A landscape with many valleys, sampled at points; each row gives a point and its height.
A ball rolls from a point to whichever of its 4 nearest points has the largest drop for the distance, and stops where none of them is lower. Distance is the straight distance between rows; heights are no part of it.
<231> (h 24.9): [ -4 -10  11 -12  -1  -5  34   1   7  25]
<140> (h 17.8): [ -7  21  -2  23  31  26 -32 -23  -9 -24]
<469> (h 26.3): [ -1 -32   6 -11 -30 -23  20  51  -3  23]
<321> (h 15.0): [ -7  17  -3  26  26  39 -51 -28 -11 -28]
<517> (h 38.2): [ -3 -14   8 -12 -10  -6  32  11   4  29]
<164> (h 26.8): [ 25 -45 -26 -11 -77 -21 -39  49   9   4]
<552> (h 6.7): [ 10  17 -13  22   7  39 -72 -28  -2 -33]
<30> (h 18.1): [  4  16   1  -4   9   1   9 -21   8  -9]
<20> (h 69.9): [-28  35   9  18  69  -4  25 -21 -28  -5]
<354> (h 18.8): [ 19 -36 -17 -14 -61 -16 -24  47   6  10]
<170> (h 66.9): [  7  -5  -1 -14 -13   1  14  -7  15  10]
<212> (h 24.3): [-17  23   3  28  45  25 -26 -26 -17 -18]
<423> (h 38.5): [  0   1   6 -12  -1  -5  32 -11   9  14]
<261> (h 21.4): [  1  23  -3  16  27  17 -24 -20  -3 -28]
<291> (h 4.7): [-10  -5  13  -8   8 -10  46  -3   2  28]
<406> (h 17.9): [-18 -12  19 -10   9 -15  56  15  -6  39]
<41> (h 21.5): [-19   2  16 -10  23 -14  59  -9  -3  29]
<486> (h 41.3): [  1 -35   2 -15 -40 -40  18  66  -5   7]
<84> (h 55.0): [ 21  12 -15  -3 -12  11 -30 -23  16 -24]
<481> (h 47.6): [ 29   7 -20  -9 -24  10 -37 -27  21 -26]
<389> (h 43.5): [-28  23  10  32  57  27 -12 -27 -25 -11]
<295> (h 20.6): [ -9  25   0  24  34  21 -22 -22 -12 -21]
<76> (h 4.0): [ 25 -37 -18 -12 -70 -11 -32  36  10  11]
<383> (h 18.7): [ 18  -7  -9 -16 -30   2 -11 -13  19   0]
<4> (h 53.4): [ -4  17   9  -4  24  -5  23 -20   3  -6]
<156> (h 46.2): [-13 -27  15 -11 -12 -34  42  60 -12  26]
<543> (h 22.8): [-20 -19  19  -7   3 -23  53  40 -11  40]
<330> (h 17.6): [ 13 -31  -5 -12 -47  -8  -8  38   5  20]
<144> (h 62.1): [-14  26   6   8  41  -6  20 -20 -10  -7]
<229> (h 50.9): [ -9 -33   6 -18 -31 -51  35  72  -8   3]
<524> (h 12.3): [ 22  18 -18   7  -9  18 -52 -23   9 -36]
<197> (h 17.5): [ 27 -27 -21 -16 -58   7 -30   4  20  12]
<541> (h 7.7): [ -3 -25   8 -11 -21 -17  24  37  -1  29]
<137> (h 24.2): [ 11 -37  -6 -10 -51 -22  -7  49   1  12]
<208> (h 25.9): [ 14 -18  -7 -17 -35   2  -3   1  16  13]
<507> (h 24.4): [  7  24  -2  11  14  12 -21 -21   2 -27]
<379> (h 18.4): [  8  21  -6  16  13  23 -38 -23   0 -32]
<61> (h 32.6): [  5  23  -1   7  21   6 -12 -19   3 -24]
<241> (h 51.2): [-32  26   9  27  62  20  -4 -26 -27  -6]
<225> (h 55.5): [ 15  15  -8   0   0   7 -18 -21  12 -26]
<461> (h 76.4): [ 23   5 -11 -11 -19   7 -21 -21  17 -16]
<35> (h 28.6): [ -7 -20  11 -10 -10 -14  36  26  -1  33]
<547> (h 23.4): [  7 -23   0 -14 -34  -2   8  14  11  24]
<574> (h 68.9): [-19  29   8   4  51 -14  40 -21 -14   3]
<70> (h 85.2): [  9   3  -1  -9  -5   4   8 -18  16  -3]
<312> (h 18.5): [-18  17   3  30  39  42 -40 -34 -15 -19]
<12> (h 59.9): [-10  20   8  -1  35 -12  36 -20  -1   0]
<405> (h 12.4): [-20  27   6  22  48  13  -4 -21 -18 -15]

Where does a ball stop that starts at each point below?
<379> => <552>
<137> => <76>
<574> => <30>
<486> => <541>

Call two points neighbours if one is among the 4 nearest of the other. Go from one point of each pair to the other, from neighbour to neighbour, staying as low as possible. Name the highest point that can't be avoided.
<405> / <291> => <4>
<30> / <552> => <61>
<405> / <552> => <295>
<541> / <291> => <543>
